A landscape with many peaks, sampled at points; each row gives a point and its height.
A climber steps from a point to the highest of its 2 nearest points, and stops where none of them is higher. Distance is the straight distance between rows; heights are no part of it.
k396: [82 103 104 130 115 132 63 134 110 97 103 91 112 101 83 96 94 85 101 84 96 87 94 105 118 86 111 110 120 78 89 113 89]  height 34.6
k82: [86 114 97 121 109 148 74 116 105 104 112 116 90 118 91 117 113 84 118 84 117 70 93 86 132 112 115 72 113 79 99 114 108]  height 16.9
k296: [109 126 85 99 121 97 90 82 108 65 77 103 109 90 71 130 95 108 85 78 94 89 102 75 108 93 114 73 94 109 97 101 104]  height 32.0
k830: [109 123 130 110 145 160 75 133 72 93 72 109 111 89 81 91 112 73 105 92 103 83 91 98 104 114 110 109 111 98 111 105 84]  height 30.7
k927: [91 83 119 121 90 91 97 91 97 116 138 109 93 104 110 94 103 88 84 84 74 89 84 119 97 119 100 130 98 117 104 107 123]  height 24.5
k587: [109 116 131 91 137 66 92 92 95 107 109 94 143 89 96 133 111 106 110 80 116 91 87 78 82 104 119 116 103 101 116 121 89]  height 24.0
k803: [104 105 59 121 79 126 116 105 140 126 79 108 80 115 105 65 95 84 112 139 108 120 109 99 120 84 103 71 124 95 112 108 83]  height 63.5
k73: [105 76 125 96 87 120 108 96 83 86 90 129 99 88 93 99 112 112 112 82 89 67 98 81 101 147 92 109 91 112 104 97 157]  height 44.2
k839: [93 109 63 111 69 94 98 95 114 113 98 102 82 80 92 109 74 121 108 107 120 126 115 109 112 98 100 48 87 105 109 74 58]  height 28.0
k219: [76 99 91 69 97 92 78 98 104 99 95 109 92 80 98 106 104 130 118 86 99 116 115 100 95 102 113 73 99 99 108 103 92]  height 40.1
k310: [104 95 126 85 113 107 116 109 65 113 89 126 106 83 95 105 116 95 120 90 77 98 103 79 83 113 97 124 111 96 129 107 107]  height 11.9
k703: [97 99 145 86 106 73 109 98 77 117 122 129 121 104 114 103 105 96 113 85 91 93 109 105 84 130 112 129 68 116 128 79 98]  height 55.0
k613: [126 94 98 73 92 67 129 83 118 98 121 129 124 92 123 97 78 138 115 102 91 97 109 122 97 114 96 99 78 122 103 79 84]  height 39.6
k419: [77 101 78 102 95 89 99 90 136 117 114 135 86 95 83 96 86 95 92 114 94 124 98 119 106 97 135 48 107 81 99 112 98]  height 52.2
k552: [88 73 103 96 100 99 114 101 80 95 103 85 122 115 92 80 105 112 102 103 104 85 68 78 93 87 78 150 103 82 91 107 119]  height 30.4
k258: [87 117 103 79 107 91 93 94 93 96 118 118 88 108 115 132 110 107 107 94 109 78 123 97 96 103 108 102 76 110 106 83 64]  height 50.3
k105: [126 95 71 102 77 133 117 102 142 136 92 90 85 111 124 86 112 93 121 125 116 103 126 94 140 106 90 61 136 105 121 117 100]  height 57.9
k724: [94 111 69 92 95 113 120 101 117 71 80 104 70 112 109 92 79 99 103 106 102 114 132 88 98 60 90 102 91 97 84 82 85]  height 22.8
k623: [93 103 67 96 68 127 93 106 116 99 109 82 88 128 96 97 89 102 112 94 92 96 115 87 134 85 100 79 132 89 112 94 84]  height 19.5
k717: [90 70 91 96 82 88 85 117 112 98 95 62 101 104 110 78 85 133 107 101 100 114 102 92 105 58 74 96 109 95 101 102 85]  height 41.8
k632: [75 98 84 115 101 89 65 86 93 92 77 89 104 106 68 109 105 110 86 87 94 108 89 82 102 105 108 57 112 75 103 110 114]  height 38.5
k644: [102 80 120 113 82 76 108 98 61 109 88 92 134 98 103 99 104 129 96 114 103 96 80 80 88 109 74 108 87 85 93 80 103]  height 19.8
k768: [92 86 79 105 95 107 121 107 123 116 121 103 75 120 138 57 77 94 103 107 102 88 100 117 112 106 80 139 116 110 109 93 116]  height 17.2
k612: [98 121 84 117 93 98 99 92 123 118 106 111 95 91 87 113 96 91 87 119 85 117 91 142 114 119 136 66 112 99 98 107 96]  height 49.7
k330: [93 89 95 88 96 75 109 106 108 83 83 107 115 87 103 111 81 127 108 105 96 122 102 69 90 66 107 108 101 97 97 141 108]  height 55.1
k482: [99 113 85 89 128 93 92 110 101 83 81 99 116 85 98 78 96 102 96 98 105 119 85 114 99 81 113 88 95 95 79 102 101]  height 28.5
k656: [75 85 108 111 94 88 93 110 109 124 125 108 89 103 128 91 85 79 101 86 107 111 106 124 96 115 111 128 82 106 120 98 101]  height 27.3
k441: [108 90 102 100 80 41 107 94 111 97 108 93 126 94 114 117 79 130 113 112 113 130 84 74 97 74 101 87 88 93 83 151 105]  height 49.8
k543: [111 112 102 89 92 108 91 109 79 107 129 111 71 123 127 132 117 84 115 108 94 83 116 94 97 120 86 98 94 119 101 76 93]  height 56.3
k259: [117 101 80 87 88 114 102 115 90 129 108 100 65 107 135 102 129 91 113 112 102 83 105 108 107 113 82 79 110 120 113 92 104]  height 62.8
k56: [55 107 86 86 99 98 92 103 119 105 92 108 75 119 94 109 83 96 107 95 101 108 127 63 99 82 123 107 108 73 128 94 82]  height 45.5
k660: [99 130 67 92 116 112 115 87 138 90 81 123 68 95 111 97 79 106 102 128 117 115 133 105 102 90 106 98 98 114 85 70 100]  height 21.2
k763: [129 91 171 77 115 101 128 97 79 98 97 97 134 91 60 94 110 90 111 97 119 89 53 95 74 124 118 112 91 79 92 111 119]  height 21.6
k771: [115 106 106 92 110 113 109 105 61 103 133 97 109 99 81 112 136 76 89 88 54 88 79 103 97 75 83 118 114 100 73 115 111]  height 33.9
k630: [83 104 87 90 95 93 97 99 112 92 87 96 86 92 129 108 76 128 108 89 95 102 137 68 99 94 81 112 94 96 111 98 100]  height 67.5
k370: [105 105 115 94 93 138 86 140 77 118 86 102 89 113 112 100 134 53 130 90 111 86 97 105 119 105 109 64 112 88 96 103 79]  height 14.8
k426: [129 85 77 90 77 146 133 92 124 127 76 93 82 92 140 75 113 94 116 129 120 107 119 96 123 109 67 93 122 109 115 103 113]  height 53.4
k495: [103 100 109 79 76 118 124 101 65 74 85 112 87 87 96 103 108 101 95 97 88 106 91 108 95 100 83 99 80 102 98 89 116]  height 48.8
k294: [115 83 84 128 83 113 117 92 114 132 126 110 91 126 119 77 94 92 95 104 89 73 99 105 102 118 79 138 118 118 109 81 132]  height 18.6
k324: [90 87 94 93 112 80 72 100 120 109 131 100 118 93 111 98 93 124 107 94 99 102 81 114 104 85 90 111 101 103 87 112 87]  height 34.0
k807: [101 111 81 97 88 113 128 109 99 97 81 103 60 98 134 81 84 93 122 109 110 100 127 95 105 90 80 104 88 90 111 83 116]  height 24.6
k28: [90 85 84 103 115 117 93 118 101 64 77 92 111 96 89 88 94 119 97 103 101 113 102 100 103 73 87 99 91 88 82 92 110]  height 26.5
k110: [103 123 101 84 122 117 106 119 51 98 75 125 98 84 109 109 131 87 120 86 101 92 111 79 87 117 104 89 105 98 129 95 95]  height 12.7
k965: [84 81 134 112 109 87 68 108 88 128 129 82 124 110 101 95 116 96 92 97 93 84 90 115 74 112 100 152 97 103 107 72 86]  height 5.2
k46: [91 85 87 93 77 70 100 84 130 108 81 96 94 78 103 106 77 115 99 111 118 136 133 110 92 111 110 67 72 112 107 92 67]  height 31.7
k194: [111 112 113 112 133 136 87 120 76 113 117 106 102 113 101 77 131 69 110 85 87 68 97 100 102 110 99 120 118 119 98 89 92]  height 55.5
k479: [84 98 111 112 115 103 83 110 107 79 81 67 102 105 85 95 84 75 81 105 100 118 95 92 95 65 109 122 105 71 90 114 96]  height 44.7
k484: [112 124 119 95 100 79 110 95 117 84 118 113 101 100 104 113 81 80 82 88 89 88 100 140 99 104 130 104 74 124 88 93 98]  height 36.0
k134: [97 89 84 97 79 90 113 118 110 108 87 121 85 86 122 99 75 118 122 96 88 111 122 73 103 82 93 112 105 100 110 129 106]  height 60.5
k290: [91 117 96 96 126 110 91 118 108 105 101 108 64 105 138 73 103 81 110 96 126 89 107 123 95 130 109 112 87 115 96 77 116]  height 25.1
k898: [83 118 94 113 98 115 90 107 64 93 97 79 98 100 72 109 112 90 90 94 80 97 87 105 100 70 103 85 114 81 104 82 53]  height 8.5
k157: [89 119 140 120 105 99 97 106 78 92 105 94 112 90 98 96 80 75 77 92 95 97 78 126 110 96 117 124 88 96 92 102 112]  height 54.1
k553: [99 68 146 115 97 116 66 110 74 89 100 82 120 88 82 105 121 107 94 99 100 107 85 117 102 122 100 109 92 90 80 88 103]  height 40.0
k952: [71 111 72 119 87 99 114 98 115 106 92 113 68 93 87 88 83 109 109 109 139 119 115 86 110 80 106 50 87 88 118 64 72]  height 25.9
k411: [100 78 128 80 97 98 73 96 87 111 125 59 108 125 106 101 119 93 104 87 84 89 89 113 73 96 92 138 117 103 109 73 95]  height 3.8
k185: [102 94 161 96 127 125 122 110 78 84 110 114 113 88 89 103 88 81 103 87 109 84 96 98 87 120 122 149 69 100 117 99 103]  height 70.6
k592: [98 105 144 107 121 81 112 79 72 112 106 95 116 104 98 85 124 85 90 90 104 82 62 74 71 107 108 151 110 101 98 112 132]  height 35.6
k366: [99 74 96 88 84 86 75 107 107 117 118 81 109 108 122 85 80 128 90 109 97 110 105 115 99 86 82 119 101 97 103 98 76]  height 37.6
k51: [110 122 109 71 93 125 99 104 71 71 94 107 68 89 93 104 121 80 107 95 104 90 104 104 97 108 101 92 87 119 92 82 102]  height 53.9
k236: [122 92 96 122 90 81 126 90 84 89 77 93 135 102 95 88 91 132 89 119 125 96 76 91 99 104 74 111 82 89 89 92 128]  height 18.4
k730: [91 125 109 102 115 88 92 108 66 105 108 94 119 94 95 130 109 99 84 96 100 86 80 114 91 79 108 97 103 80 103 85 54]  height 7.5
k20: [112 125 113 83 112 139 101 133 72 101 93 135 94 84 99 112 116 79 129 96 112 94 92 105 105 112 123 62 99 98 112 100 79]  height 13.6
k253: [100 94 95 113 102 80 120 115 91 73 101 76 134 96 107 93 96 134 103 121 132 110 73 78 100 71 75 124 84 74 75 106 100]  height 17.0
k588: [85 122 57 111 93 117 111 102 110 105 68 126 73 99 90 103 107 102 110 117 127 101 114 86 118 97 99 38 108 91 106 80 95]  height 27.4
k139: [104 89 107 112 106 54 113 103 97 88 92 99 136 76 108 98 75 126 112 87 103 105 91 92 106 100 116 105 74 94 97 106 107]  height 33.8
k742: [92 102 68 60 106 109 91 106 130 80 107 127 86 83 90 108 102 123 128 87 110 104 112 101 106 102 122 68 98 103 83 97 91]  height 44.1
k25: [79 75 142 74 91 78 104 81 85 123 120 116 120 101 92 94 125 107 109 80 99 86 96 101 65 137 117 132 76 109 104 91 103]  height 48.6
k793: [106 95 80 99 109 85 87 94 104 81 107 55 108 129 111 96 109 106 82 103 107 105 89 69 100 67 65 103 123 76 80 125 98]  height 35.0
k149: [93 113 95 92 102 77 116 83 104 81 99 109 82 98 111 99 85 95 86 97 89 112 101 132 88 98 104 101 87 126 91 90 105]  height 39.8
k331: [106 102 62 101 101 109 112 86 131 116 67 95 72 96 103 73 101 97 92 150 107 137 115 111 102 96 99 82 138 114 115 98 84]  height 58.0
k176: [112 104 63 109 103 128 87 94 126 104 129 84 87 140 100 99 97 79 83 88 79 72 99 102 125 102 89 122 120 117 84 102 108]  height 47.4
k12: [84 130 90 90 131 108 113 115 92 71 71 123 92 90 75 106 87 92 125 95 102 105 106 71 92 66 129 94 98 89 102 112 97]  height 28.9
k338: [102 105 60 104 82 97 130 85 125 101 101 112 82 89 97 108 84 100 85 124 86 127 103 104 102 82 106 75 115 122 92 109 98]  height 48.4
k138: [102 114 102 119 115 66 60 82 107 104 110 71 116 112 105 124 97 105 69 106 119 93 84 107 92 93 99 109 94 100 82 99 93]  height 43.4
k100: [110 79 92 153 104 120 100 98 111 132 120 89 105 110 109 97 93 95 84 114 74 90 87 128 113 126 90 126 118 123 114 91 102]  height 20.5
k246: [82 121 94 124 110 79 87 107 120 106 105 90 101 112 92 96 84 85 81 93 88 109 82 92 97 76 110 114 119 85 90 129 99]  height 40.9
k137: [115 73 82 95 97 120 116 87 129 125 107 115 80 101 123 83 105 116 106 124 103 105 121 107 110 132 70 105 123 122 115 111 112]  height 48.9
k616: [97 79 100 63 64 88 107 109 68 107 110 99 116 90 91 109 118 124 104 104 80 115 88 103 82 83 84 86 95 91 89 108 90]  height 40.3
k862: [95 129 83 89 131 80 119 112 107 92 82 139 108 87 96 87 83 112 125 99 93 111 114 83 101 78 140 101 107 99 103 87 95]  height 27.6
k716: [103 97 96 77 88 66 80 80 103 102 120 112 121 103 105 121 97 129 100 93 103 91 118 113 89 119 100 100 81 123 102 88 71]  height 44.5
k621: [105 103 110 100 87 51 104 71 86 101 95 96 116 101 104 95 97 103 72 102 94 106 94 111 86 98 96 111 79 121 96 101 113]  height 35.8
k690: [91 88 125 71 74 74 127 77 79 90 112 101 124 125 100 103 114 108 92 98 116 77 78 61 88 94 70 147 93 83 91 120 115]  height 28.1
k851: [86 124 102 104 98 106 85 84 90 81 94 107 81 96 77 130 110 87 85 85 93 86 103 87 107 108 137 68 99 93 107 102 90]  height 34.8
k802: [135 98 76 115 98 62 148 77 103 90 84 98 131 87 94 95 99 123 88 122 87 117 85 96 101 84 93 80 110 119 88 129 123]  height 40.2
k962: [116 108 73 100 70 109 102 95 110 122 88 61 82 131 106 90 65 110 103 107 100 107 140 92 119 83 97 79 137 104 120 83 86]  height 21.5
k986: [98 104 127 100 123 89 86 105 63 123 123 98 127 95 109 114 115 91 100 115 90 87 89 110 78 104 99 128 95 103 107 68 62]  height 6.4
k123: [127 110 94 88 95 120 124 92 103 104 72 108 57 82 128 105 122 84 111 120 129 107 117 109 115 123 100 69 87 115 107 100 132]  height 30.9
k814: [109 103 92 109 111 89 96 99 83 89 106 67 131 118 103 77 115 106 77 101 99 96 73 78 98 87 69 126 113 86 79 133 122]  height 32.6
k10: [118 72 89 89 77 96 109 68 123 85 92 86 97 96 83 114 94 111 77 119 94 122 98 120 95 99 80 90 84 110 97 115 110]  height 50.7
k792: [102 106 102 129 92 134 82 144 91 110 117 106 95 115 116 103 118 74 121 95 114 84 93 109 132 114 94 71 103 87 103 96 99]  height 15.8
k955: [100 105 130 93 101 43 108 80 94 79 103 76 127 102 117 95 96 90 81 95 124 111 84 114 73 86 113 123 73 93 94 109 113]  height 39.7
k966: [82 100 114 108 114 68 78 96 102 125 117 81 132 99 107 116 105 100 100 97 103 103 83 82 82 109 104 109 115 90 128 130 89]  height 26.3
k32: [66 103 87 108 110 91 70 98 117 117 89 109 84 119 82 94 98 105 98 91 102 101 112 83 112 94 116 70 130 78 121 94 104]  height 41.9
k89: [96 112 109 106 126 128 74 132 81 75 76 114 99 84 99 88 108 89 104 90 109 94 97 102 110 134 110 95 86 97 94 82 88]  height 28.8
k356: [116 116 49 89 100 110 117 106 101 115 106 128 80 104 117 86 106 95 113 116 102 103 94 122 110 106 99 76 107 107 98 107 96]  height 56.5
k453: [83 67 147 108 73 118 100 101 88 125 120 119 84 112 113 100 105 84 107 97 103 89 106 111 92 141 97 120 68 94 110 71 118]  height 32.7
k106: [114 119 81 114 108 105 86 88 86 119 103 98 78 102 97 101 125 71 72 114 70 91 91 131 96 122 94 81 131 112 92 87 101]  height 54.4
k54: [100 103 100 105 106 78 68 95 117 82 126 51 117 123 111 111 109 104 72 90 122 89 93 92 92 87 69 124 93 96 89 104 91]  height 39.0
k745: [127 89 97 87 83 105 118 53 141 83 87 84 108 77 97 110 99 114 81 116 93 119 117 120 98 120 106 79 99 131 105 103 104]  height 44.0
k263: [79 85 110 93 101 129 95 128 109 78 85 80 94 110 103 94 85 82 101 91 97 98 108 83 101 76 98 146 110 84 112 110 98]  height 49.4
k876: [91 114 100 148 95 99 84 109 102 141 140 99 91 103 113 111 94 79 91 92 80 89 105 120 105 120 105 125 113 127 106 103 102]  height 22.4
k828: [90 92 68 101 84 96 93 104 107 123 78 85 72 106 96 84 73 125 118 103 97 109 152 69 101 65 95 78 132 95 108 104 73]  height 23.7
k994: [117 116 140 105 112 71 81 97 106 82 110 112 127 92 106 110 83 74 93 80 102 75 119 113 94 110 146 95 64 123 110 75 82]  height 32.5
k987: [100 74 86 104 75 101 94 96 108 119 122 86 94 108 101 93 96 101 98 92 66 96 100 103 102 109 88 116 116 119 109 124 124]  height 22.2
k737: [111 107 99 100 88 134 93 112 90 96 126 82 77 128 104 91 106 56 90 87 73 79 103 108 106 99 82 119 105 114 91 82 120]  height 53.8
k551: [110 90 173 114 124 106 100 104 87 87 111 94 122 89 83 104 84 75 83 92 113 95 72 113 95 102 117 156 83 91 102 102 109]  height 61.4
k287: [98 81 95 101 95 123 114 90 104 76 95 99 88 103 101 90 87 104 95 90 86 82 104 77 116 105 75 133 91 101 98 106 143]  height 37.8
k620: [126 100 80 112 83 74 110 87 89 118 96 78 99 97 92 99 114 85 65 121 68 112 91 112 88 103 87 92 122 116 94 108 99]  height 48.1
k977: [73 100 75 111 102 142 77 110 129 101 123 109 96 151 93 95 100 99 125 91 102 69 107 87 139 94 111 85 124 82 112 103 95]  height 18.0
k172: [116 98 108 68 82 102 119 92 121 86 92 111 67 89 117 105 108 96 119 101 113 112 104 130 100 124 94 77 68 106 91 83 123]  height 34.1
k4: [94 116 56 100 98 83 88 71 107 111 91 81 90 115 81 96 96 120 75 112 87 103 113 70 109 63 86 89 130 97 100 127 101]  height 26.8
k400: [75 90 108 88 98 79 98 116 100 118 120 102 117 76 102 105 90 104 109 97 89 114 86 130 93 88 121 103 109 84 96 111 70]  height 30.6
k563: [94 125 104 112 121 128 100 123 96 66 79 120 105 79 68 112 88 96 103 85 107 105 88 93 116 89 131 86 108 84 85 118 95]  height 30.5
k200: [101 96 74 113 93 127 98 83 155 117 101 96 63 120 112 103 65 132 109 127 123 91 144 82 119 94 85 91 108 95 115 105 86]  height 41.7
k15: [102 81 155 76 108 85 90 77 68 122 117 106 116 101 84 100 133 87 103 99 91 105 82 120 56 120 112 131 85 95 96 80 98]  height 42.7
k504: [87 124 65 80 112 95 108 96 118 88 125 121 70 106 113 97 85 107 106 119 126 102 121 120 97 90 112 83 73 102 93 73 79]  height 19.7
k215: [135 82 98 84 72 87 130 76 116 94 98 103 113 83 110 125 79 139 102 108 107 115 118 123 100 107 79 86 67 127 107 72 87]  height 35.5
k209: [117 105 72 106 101 135 119 109 103 74 113 106 77 117 125 114 103 99 100 102 118 85 111 98 120 104 70 98 90 122 86 74 108]  height 39.5
k454: [106 105 72 86 91 105 106 95 142 123 111 102 58 109 123 88 75 116 120 120 98 102 129 102 120 100 83 99 114 115 115 107 95]  height 45.0
k307: [84 126 75 89 106 84 134 112 87 105 82 123 76 85 129 85 83 94 122 102 102 111 122 84 101 88 110 105 93 110 113 86 103]  height 26.2
k880: [93 113 112 102 124 115 91 131 91 96 90 116 78 94 122 75 88 67 102 97 121 102 99 120 118 111 123 97 83 96 98 94 108]  height 26.9
k195: [85 88 113 77 104 146 104 135 123 90 95 87 90 118 101 94 102 81 133 79 102 103 114 99 112 91 104 115 110 88 118 107 85]  height 55.3
k113: [123 78 86 118 90 85 126 79 95 116 103 98 119 100 83 98 112 122 76 124 87 106 70 109 104 107 78 94 116 115 88 114 125]  height 43.6
k491: [94 78 100 81 101 86 80 107 97 112 95 72 124 94 104 123 105 123 121 94 98 116 102 76 92 89 92 103 114 80 117 141 77]  height 29.1
k75: [107 118 80 96 101 117 95 100 96 106 62 116 74 94 100 81 125 75 102 105 127 95 126 99 109 108 95 57 96 100 101 97 115]  height 29.0
k193: [109 117 158 120 102 54 98 95 87 87 108 88 128 84 93 107 93 90 75 96 104 95 83 139 95 91 123 104 71 94 79 110 109]  height 48.7
k251: [112 91 97 103 86 130 120 101 111 76 106 103 73 114 103 93 102 113 99 94 100 79 122 102 112 129 64 122 89 104 93 69 120]  height 36.3
k189: [90 92 84 86 95 71 76 98 99 88 75 87 95 73 98 90 96 123 98 99 117 129 117 94 82 88 102 66 87 97 100 89 79]  height 36.1
k804: [96 99 125 100 105 94 101 120 72 112 87 89 118 87 105 100 107 91 103 92 82 106 98 82 86 103 92 104 100 100 137 95 86]  height 10.8
k162: [108 106 138 74 80 59 136 68 86 75 101 101 127 122 91 105 118 121 98 100 136 95 90 71 78 106 87 108 81 90 94 105 116]  height 26.0
k924: [95 100 148 106 114 108 104 105 85 104 118 115 108 105 115 125 98 68 102 90 98 93 108 97 93 119 105 140 71 113 119 84 91]  height 61.6
k304: [105 97 128 87 133 98 76 98 90 82 91 78 128 78 91 114 104 93 96 84 105 106 82 98 92 108 125 115 92 91 109 127 108]  height 21.7
k881: [100 86 87 94 69 111 131 130 61 89 93 114 98 84 86 103 110 95 111 88 82 113 89 97 102 80 86 96 96 89 98 108 86]  height 44.4
k124: [91 90 104 104 84 60 82 105 81 96 95 79 118 84 90 124 103 109 105 90 103 126 92 89 89 69 95 82 106 74 100 119 75]  height 32.2
k435: [78 103 93 108 100 79 79 85 106 80 85 91 113 102 63 122 94 105 89 87 116 114 96 68 88 71 111 61 106 73 99 115 83]  height 35.4
k819: [128 120 41 111 95 112 134 92 100 105 85 119 95 97 89 97 100 90 89 125 77 105 99 111 115 88 88 75 115 125 86 113 93]  height 52.3
k360: [108 85 64 104 108 102 98 88 132 104 60 100 98 95 91 81 95 124 79 131 106 140 117 96 96 88 83 77 118 104 91 110 107]  height 52.6
k323: [105 107 72 101 95 135 100 106 118 98 126 99 72 133 129 107 94 75 111 92 105 65 118 89 136 110 82 113 98 119 102 98 105]  height 42.8
k747: [63 91 100 78 111 120 94 126 127 101 98 116 77 107 110 108 88 100 132 85 103 108 126 77 106 87 121 117 95 84 122 123 97]  height 49.5
k520: [92 111 122 117 122 84 54 92 100 99 114 74 109 92 86 105 107 90 79 97 95 92 91 128 88 125 112 110 90 99 80 88 96]  height 49.3
k806: [118 66 73 107 90 94 95 93 119 106 69 61 88 104 94 75 86 138 96 115 98 125 122 85 101 67 70 94 115 99 89 124 113]  height 47.2
k288: [110 88 71 94 78 122 96 98 125 100 109 103 85 102 99 112 103 85 84 102 71 108 108 105 121 114 86 87 122 126 93 132 114]  height 20.1
k662: [88 69 129 105 82 115 79 105 81 94 117 96 102 103 101 114 112 105 101 99 87 98 108 114 90 128 94 109 79 103 99 82 105]  height 36.2
k141: [83 110 104 81 125 104 97 124 98 102 95 114 105 68 86 88 100 93 128 87 104 120 78 127 99 86 133 82 98 82 83 96 75]  height 27.5
k5: [128 94 107 100 89 105 121 81 117 80 98 115 92 88 105 122 103 100 100 94 94 102 114 118 101 146 107 68 90 125 97 94 116]  height 38.4
k135: [123 82 74 121 96 128 112 73 144 107 120 83 96 107 103 109 91 94 74 108 81 96 107 103 130 119 74 110 136 123 116 127 98]  height 18.1
k281: [98 104 105 121 88 110 86 123 67 98 85 77 99 106 92 121 118 86 101 96 78 94 108 78 90 90 99 89 120 86 121 74 68]  height 9.6
k234: [92 96 117 116 138 143 74 126 100 92 92 108 125 90 85 101 113 78 111 79 100 95 81 104 106 99 108 128 115 90 103 131 94]  height 32.4
k688: [111 86 123 76 100 107 107 107 66 104 119 93 127 87 86 113 148 104 99 95 69 94 75 106 81 89 89 103 114 90 82 109 93]  height 36.4
k902: [86 140 123 95 115 136 93 101 88 84 98 125 80 94 56 125 106 70 98 85 98 88 91 100 121 92 142 71 105 69 104 107 90]  height 32.3
k379: [102 103 61 110 86 95 104 89 122 113 94 111 62 120 75 102 79 123 94 118 93 107 135 57 106 54 93 81 127 95 110 111 97]  height 25.3
k418: [103 120 64 89 109 80 88 64 119 87 77 92 90 97 78 119 96 117 79 99 100 99 108 88 93 94 96 68 109 115 92 112 110]  height 29.4
k582: [82 77 123 100 111 127 98 100 86 83 81 108 104 96 99 85 100 107 104 77 103 88 100 85 100 114 92 123 101 99 109 112 145]  height 40.8
k316: [107 101 116 105 120 70 105 75 87 97 107 79 124 122 106 84 131 89 83 92 118 92 73 72 83 126 73 122 115 87 89 122 143]  height 32.8
k691: [115 100 119 106 112 118 93 108 81 91 105 128 87 91 112 101 101 79 105 90 100 86 102 103 102 137 112 102 97 125 94 89 140]  height 48.3
k886: [87 107 69 92 99 93 95 99 134 100 99 141 85 104 73 111 95 127 118 114 96 122 111 85 104 84 130 57 104 93 86 119 100]  height 48.2
k979: [110 110 98 79 91 137 94 115 94 83 104 108 76 110 99 88 125 65 99 89 79 85 106 105 107 87 88 96 100 109 96 113 110]  height 60.0
k920: [107 103 126 129 116 103 54 108 80 92 113 74 124 92 78 117 116 106 80 103 89 78 82 129 104 108 98 101 96 96 52 89 105]  height 44.3
k777: [99 102 102 107 121 79 92 108 99 83 75 98 117 79 111 89 75 109 102 92 109 100 94 116 99 109 116 97 73 101 107 80 106]  height 31.0
k328: [86 98 98 136 105 110 71 116 128 117 117 76 97 111 90 102 96 81 78 80 68 90 93 120 116 86 108 109 120 92 84 115 108]  height 37.3
k175: [118 105 150 106 111 81 114 84 59 122 108 106 117 98 82 83 128 96 95 106 95 82 62 110 68 115 105 135 100 95 83 81 119]  height 38.3
k109: [68 95 69 120 85 121 91 109 108 102 76 108 86 121 75 72 92 111 103 106 112 118 111 73 108 64 99 56 113 71 115 65 77]  height 24.1
k359: [99 113 102 126 114 77 76 79 109 119 109 99 96 90 87 103 97 90 65 96 91 100 90 148 88 120 118 87 102 106 87 102 99]  height 56.6
k646: [102 91 86 108 79 91 111 87 116 87 79 95 93 97 106 112 85 130 82 98 101 114 124 86 102 94 74 108 83 113 103 98 109]  height 59.5
k908: [100 81 141 84 89 89 120 95 58 102 97 92 146 108 88 108 113 113 113 115 115 91 58 87 80 117 93 116 83 68 88 92 92]  height 21.4
k721: [111 95 151 56 90 80 141 85 87 80 87 101 138 100 71 89 123 117 112 97 128 84 60 80 74 122 108 113 85 70 86 101 118]  height 23.8
k154: [115 96 138 79 120 91 96 97 87 85 101 88 136 76 78 100 114 106 103 85 100 91 64 114 79 101 109 116 92 93 82 116 124]  height 19.6
k230: [122 85 94 117 100 63 136 93 123 97 73 106 136 83 97 85 69 127 110 113 93 118 83 101 107 96 113 86 89 104 85 107 116]  height 37.0
k555: [88 114 86 103 120 121 62 104 89 116 116 96 89 117 93 89 120 85 96 94 92 82 95 115 93 101 104 97 123 109 94 86 91]  height 61.2
k29: [119 78 90 107 83 83 121 66 123 111 98 107 109 86 117 104 69 144 78 122 119 120 121 121 109 114 76 117 76 123 118 80 75]  height 31.9
k449: [88 84 116 113 81 106 118 113 87 129 123 109 91 105 139 81 95 85 121 99 110 93 103 100 105 127 94 131 81 97 120 71 109]  height 30.1
k486: [109 113 111 120 122 118 94 120 70 108 122 127 102 94 108 79 117 91 106 99 89 77 89 118 96 118 115 118 99 120 83 74 119]  height 51.8
k867: [108 106 135 103 95 45 118 85 102 89 110 75 143 99 103 110 103 98 103 97 122 126 88 89 88 88 110 93 83 72 87 144 101]  height 44.6
k341: [118 120 81 99 96 85 132 91 108 86 92 111 98 85 99 106 77 107 97 104 93 114 99 114 90 81 109 72 85 124 92 78 87]  height 43.9

Call two points neighbours if one is among the 2 nearest of the other. Go from one point of each pair to the other, from neighbour to neighbour, staying as high as possible. Name the lowest point that can't be avoided.
k359, k630: k814
k979, k555: k251
k979, k803: k141
k630, k185: k955
k630, k259: k621
k979, k195: k28
k419, k359: k612

For each start below, name the point where the climber stops.
k730: k851
k977: k851
k588: k630
k141: k803
k660: k851
k162: k359
k304: k195
k880: k195
